Points on a hilly landscape, in no order, each with its height.
From any point a ball rolls to the lowest of the 2 points nearest to it. It stops when none of these is lower. Distance is the straight distance between rows; heights are no part of it.
J_585: [ -3 -35  23 -24  -6 -15  19  19  28  -8 -22  15   0  25  28 -31   8 -22
 -20  14 -39]  h=4.63
J_73: [ 42 -41 -20   8  -9  49  10  -9 -24   8 -33  28 -52 -31   2 -10  -4  34
 -10  -2  -1]  h=5.49
J_640: [ 42   0 -32  21 -11  32  38  25  11  17  -1  25 -31 -55 -13  16  12  -3
  12   6  16]  h=5.81
J_856: [ 22 -10 -48 -11   9  -6  28  27  -7  32 -18  42 -25 -30 -24 -16  -1   5
 -31 -19  -3]  h=5.87
J_38: [ 11 -32 -25  -3  34 -16  24   4 -13  27 -15  16 -10 -19 -11 -23  -9  -1
 -29 -19  19]  h=6.16
J_480: [  6 -23  30 -25  22 -12 -17  -4  20 -22 -25 -43  15 -23  13 -39 -13   5
  11  17   6]  h=5.20
J_403: [  8  -8 -24 -15 -41   1  10   2  21  -1 -21  13   2  10  20  20  14 -19
  12  -1 -37]  h=5.76
J_808: [-27  24  70 -21  -1  11 -50  22   8 -56  -8   5  38  22  18 -12   3 -26
  24   0  -6]  h=4.28
J_329: [ 33 -29 -26 -49   4  12 -13  -3   2   2 -37  15 -35 -11   0 -30 -19  28
 -12  18 -58]  h=4.84
J_692: [  6  28   3  51  -6  11  13  39  36   9  -5 -36  23  17 -40  23  17 -21
   8 -10  42]  h=5.72
J_179: [ -9  10 -54 -47  -9 -17  13  13 -21  34  19  46 -25  -2 -17   1   9  22
 -44 -13 -10]  h=4.99
J_538: [-34  32  39  37 -21  34 -61  -2  23 -18   9 -46  14  33  11  26  14  -1
  -7   3  21]  h=1.61
J_289: [ 26   3 -30 -12   2  35 -14 -22 -52   0 -21  52 -37 -32  -9   0 -43  34
  12  -1 -26]  h=4.25
J_797: [ 10  52 -41  -3   5  -7  30   6 -45  19  18  48 -35 -32 -12  46  -9  13
 -36  -1 -20]  h=5.60
J_375: [-16  21 -43 -31  -4 -31  25  33 -13  30   7  43 -15  44 -14  17  30  -5
 -31 -26  -5]  h=4.24
J_204: [ 17 -40  16   2  -7   4  -3  39  50   6  13 -28   1 -28   6 -27  48  -1
  -5  14  40]  h=6.09
J_721: [ 32   4  -9  32  14  49  15 -33 -50  10   5  50 -37 -45   2   6 -33  26
   9   7 -22]  h=3.71
J_184: [-28  30  30  23   7 -16 -14 -29  -8 -22   7 -27  45  44  -5   8 -18  -3
   6 -14 -16]  h=2.79
J_116: [-37  12  53  -8   4 -26 -18  17  -4 -35 -33  -6  33  33  10 -22  -3 -20
 -26  -3  -7]  h=5.96
J_112: [  2 -14 -29 -34  -2  -2  29 -19 -11  -3 -14   9 -20  -3  12 -21 -41  12
  21   9 -30]  h=3.63
J_264: [-22   6 -42 -64  15   4  18 -14 -41  21  34  17 -18  10   1 -14 -35  38
   0   1  -4]  h=6.91
J_166: [ 31  -6 -21  46  13  10  29   1  -2  17  -1  21   9 -61 -21  14  -5 -12
   2  -2  23]  h=6.11
J_741: [ 38  -5 -17 -32  -3  28 -39  -8 -56   5 -43  36 -48 -31 -19  -6 -30  35
 -24  -5 -24]  h=4.71
J_879: [-10 -15  17  17 -23 -14 -37  40  25   8  35 -52 -16  -4   5   1  40 -19
   0  11  61]  h=4.76
J_70: [ 20 -44  -8 -15   2  24  22 -16  -5   2 -21  -1 -25 -15  14 -37 -24  25
  18   4 -10]  h=4.42
J_209: [ 24 -57  21 -27  14  22 -19   9  40   5  17  -1  -4 -29  16 -48  16  10
   8  22  -6]  h=3.89
J_270: [  7  -5 -30  14 -11   1  32 -13  -3  15   3  28   0 -29  -4   8 -14  -2
  -1  -1 -10]  h=6.40
J_701: [-32   7  66 -28  28 -36 -24  21  -9 -41 -19  41  26  58  23 -18  13 -26
 -24 -14 -10]  h=5.65
J_682: [ 26   0  13  49  23  32  42 -33 -27  12  31  26 -25 -45  -9  17 -24   0
   3   8 -12]  h=3.28
J_318: [ 13 -17 -30  11 -34   3  30  17  30  16  -8  16   1 -14  -4  10  17 -14
  -4   2 -10]  h=6.26
J_792: [-16 -23  49  -2 -16   4   4  34  40 -15 -10  -5   4  26  35 -19  31 -30
 -14   8  -5]  h=5.21
J_398: [-46  12  13 -15  -9 -16  10   6 -20 -26   5  22   9  66  17 -14 -20  -2
  14 -24 -29]  h=4.35
J_730: [-15  18 -28 -13  55 -24   7  -8 -37 -25  18 -23  18  11 -20 -13 -47   6
  45 -13  -1]  h=1.92
J_690: [-16   5 -21 -28  19 -59   3  16 -12  21   4  36  10  43  10   9  35 -18
 -24 -22  -5]  h=3.17
J_68: [ 40 -30 -26  18 -18  29  21  24  19  15  31   6 -43 -44  -2  14  39   8
  22  11  46]  h=5.36
J_883: [ 33 -47  -8 -16   7  11   6  21  53  18 -11  16 -20 -25   9 -31  30   5
 -15  30 -28]  h=5.01
J_658: [-15 -12   1 -51  -3 -32  13   8   0  -7 -14  19 -10  41  32 -25  -6 -10
  -1  10 -48]  h=3.70
J_776: [-24  35  20  45 -21  31 -43  31  41  -8   1 -45  10  24  -8  29  30 -10
 -31   9  38]  h=0.83
J_217: [ 19   2  12  37  15   1  11 -41  -1   8   6 -22  16 -42  -6  33 -23 -11
  19  13  14]  h=5.27
J_833: [-17  15  17  28 -10 -10 -21  12  26  -3 -16 -13  40  24   7  25  16 -26
 -14 -19  11]  h=3.41
J_902: [ 11 -16 -10 -16 -30   8  -2 -14  15  -2   8  -2  10 -12  23   4  -9 -12
  45  18 -10]  h=4.94
J_717: [  2  -2 -10  20 -16   0   7  21  12  -1 -19  29   0  57  28  33  18 -23
   0 -34 -17]  h=4.77
J_865: [ 48 -34 -15 -33   2  43 -33  -9 -26  -5 -50  19 -52 -10 -15 -33 -23  36
  -2   0 -36]  h=5.13
J_380: [-16  -5  10  30 -18 -12  13  -6   5   9   5   5  28  44   9  24   1 -27
   7 -21  -6]  h=4.08
J_386: [-25  32 -13 -26  42 -44  17 -30 -51   4  46  -7  10  20 -20   5 -19  11
  30  -7   2]  h=3.19
J_716: [-37  11  24 -15  16 -34  -8   0 -15 -23 -16 -32  30  10   2 -41 -23   4
 -17  -1   5]  h=6.17
J_416: [ 25 -28  15  10  14   6 -26 -19  16   3 -23 -33  21 -42  -2 -16   2   6
   1   8  35]  h=5.61
J_242: [ 35 -14  18  45  30  26   1 -37 -21  10  -4  -9  -6 -45  -5   9 -11  -1
  10   4  37]  h=5.51
J_733: [-29  41  27  26  21 -32 -36 -30 -22 -18  12   2  38  63  -9  18   3   3
  -5 -42 -12]  h=3.35
J_771: [-42  41  53  28  -9  18 -37 -14   8 -40  -8 -42  29  44   4   6 -10   0
   7   1 -10]  h=2.24
J_494: [ 33  25 -20  53   5  19  62  31  -7  10   4  36 -39 -53 -19  23 -13   6
   1   2  -2]  h=6.10
J_613: [-25  -6  42  12 -26   6 -10  -1  20 -16   5 -46  26  21  25  -2  -1 -14
  13  10  10]  h=4.27
J_800: [ 11  -5  21  40  -6  24   9 -41   7   9  47 -47   2 -27 -17  29  -1 -12
  20  22  18]  h=5.00
J_753: [ 19 -20   0  23  -2  39  29 -37  -6   5  23   0 -15 -33   2   2 -24  16
  36  13   2]  h=3.80
J_90: [-14 -18 -23 -24  13 -13  29 -15 -27  28  11  22   2  -1  -3 -30 -30  21
 -18 -13   2]  h=6.48
J_935: [-23  -3  60 -30  -3  -2 -36  25  34 -33   9  -2  45  -1  21 -28  10 -27
  15  23 -11]  h=3.65
J_939: [ 19   0 -54 -43   9   5  -1   1 -33  29 -12  55 -31 -25 -20  -1  -9  32
 -46  -9 -10]  h=5.48
J_564: [ 15  21  -2  20  21 -41   1 -44 -20   3 -14 -22  32 -23 -14  31 -13 -10
   0   8  11]  h=5.50
J_571: [-43   9  29 -41  21 -30 -14  15 -25 -28   3  49   7  77  36 -12  10  -3
   6 -32 -20]  h=5.04
J_846: [ -2 -31  47 -32  -1  -2 -34  24  43  -9  28 -14  10 -23  20 -43  12 -13
  17  35  -1]  h=2.43
J_518: [ 45 -49 -12  -3 -20  58  -2 -21  -4   3  -7   7 -41 -33  16 -13  -1  34
  28  13   6]  h=5.06
J_383: [ 40 -43  -6   3  12  11   3  11  29  16  -8  -5   1 -45   7 -14  28  -9
   3   4  32]  h=6.03
J_500: [  9  17   3  55  -8  15  14   7  25   6   0 -59  -4 -18 -40  26  18   0
  -8   7  40]  h=5.52
J_234: [ 11 -13 -11  29 -30  12  10  18  29  18  38  -5 -11 -24 -10  25  23 -26
  23  10  38]  h=4.79
J_43: [-40  38  22  -1  39 -38 -29 -22 -37  -6  32  15  17  87  -2  12  22  11
  13 -43   4]  h=3.99
J_618: [ 11  18  -5  37  -9  15 -33   4  19   9  25 -59 -14 -46 -23  17  29  16
 -11  16  66]  h=5.32
J_81: [  2  52 -39   8   5 -27  38  -7 -38  22  37  48 -20  16 -20  52  15 -11
 -22 -11 -17]  h=5.22
J_993: [ -6 -16  10  25 -23   6 -16  30  44   9  16 -23  11  10   5  26  29 -37
  13   6  37]  h=4.21
J_415: [ -7  36 -48 -26 -47 -29  -7  -1 -27  11  -2  32 -19  17 -19  32  -6  14
 -34 -15 -40]  h=6.44
J_686: [-11  10  16  20 -19  11 -35  -3  25   1   3 -62  17 -20  -6   7  22   5
 -10  24  37]  h=5.07
J_389: [ 42 -58 -16  -8  -3  30   6   7  14  11 -25  24 -41 -21  -2 -39  15  25
 -26   2 -14]  h=5.63
J_281: [-34  27   4 -16  22 -45   9 -32 -32   5  32   7  18  56  -9  12   0   5
   5 -21  -5]  h=4.07
J_226: [ -9  48   1  43  -2 -18 -18 -13  11  -4 -32 -34  33  13 -23  32  12 -14
 -23  -6   7]  h=2.77
J_337: [-39  47  25  11 -28  30 -48  17  24 -25 -29 -36  13  -3  15  -8  32   5
 -30  22  14]  h=1.72
J_41: [ -9  11 -32 -56 -19 -31   9  -7 -24   2 -12  15 -22  27  10  -4 -16   9
   7   0 -41]  h=2.02
J_107: [-21  10  -5  -8  38 -14   3  18  -5 -38  -3 -30  32   3  -8 -36 -39   0
  46  -5 -12]  h=2.93
J_567: [  4 -28  12   7  -9  -7  11  56  54   7 -12  -6   2   0   9 -21  34 -22
 -20   0   8]  h=5.66
J_294: [ -9   5 -14 -29  15 -65   9 -18 -13  12  -8   3  20  14   9   5   7 -15
 -14 -13   0]  h=4.36
J_930: [  0  46 -45 -41 -22 -23  -3  -4 -51  12  15  42 -29 -18 -18  50   6  34
 -31  -1 -12]  h=6.01
J_624: [  1 -16 -11 -22  11  14   2   8  14 -26   1 -18  15  -8  10 -27 -28  -9
  63   6 -12]  h=3.92
J_197: [-16 -20  25  28 -27  15  16 -19  19   3  35 -44  11  12   5  10  -6  -9
  27  16   9]  h=4.66
J_3: [ 37 -20  13  45  20  36   3 -16   3   5  19 -34 -16 -54 -21  16  18  15
   3   9  60]  h=5.70
J_395: [-25  10  55  14   5  12 -43   3  10 -47 -11  12  39  48  37   8  -2  -7
   9 -25  -3]  h=4.78
J_321: [-14  -8  37 -14 -10  10 -42  10  30 -15  -8 -60  13 -22  15 -24  12   4
  -1  32  27]  h=4.75
J_488: [ 17 -21 -35 -70   4 -21   0  -2 -16  17 -21  14 -40   3   4 -11 -17  17
 -28  13 -35]  h=3.82
J_218: [ -8   1  -9  16   1  15  37 -35 -13  -8  32 -12   1  -2 -17 -12 -43  13
  41   4 -28]  h=4.34
J_371: [-17  18 -25   0  -4 -26  36 -32 -33  19  37  25  -4  31 -10  22  -6  -1
 -12 -14 -20]  h=4.74
J_810: [ 10  25  -5  44 -11  12  37  42  30  15  -1  13  11  32 -26  30   9 -32
  21 -24  17]  h=5.98
J_366: [-35  -1  26  -3 -10  -2   4   6   1 -27   4 -14  23  32  16 -23 -22 -14
  32  -6 -17]  h=3.75
J_348: [-30  47   0  20 -11   8 -33 -15  17  -8 -41 -46  27  -4  -7   8  11  10
 -29  13  -2]  h=2.28
J_347: [  0   1 -10 -19  32 -45  -1 -38 -25  -2 -25 -14  27  -4   3  -5 -25  -7
   2  -4  14]  h=5.08

Call two points neighbours if one is among the 2 nearest of the other. Go from one point of each pair to the other, from neighbour to neighbour, staying as low as possible. Name the highest point that can't be avoided.
J_690 / J_321 | J_3
J_730 / J_682 | J_389
J_730 / J_776 | J_281
J_682 / J_41 | J_218
J_846 / J_730 | J_395
J_366 / J_690 | J_564

For each start below, name the point where the ball stops.
J_90 | J_690
J_43 | J_776
J_204 | J_41
J_930 | J_730
J_318 | J_730
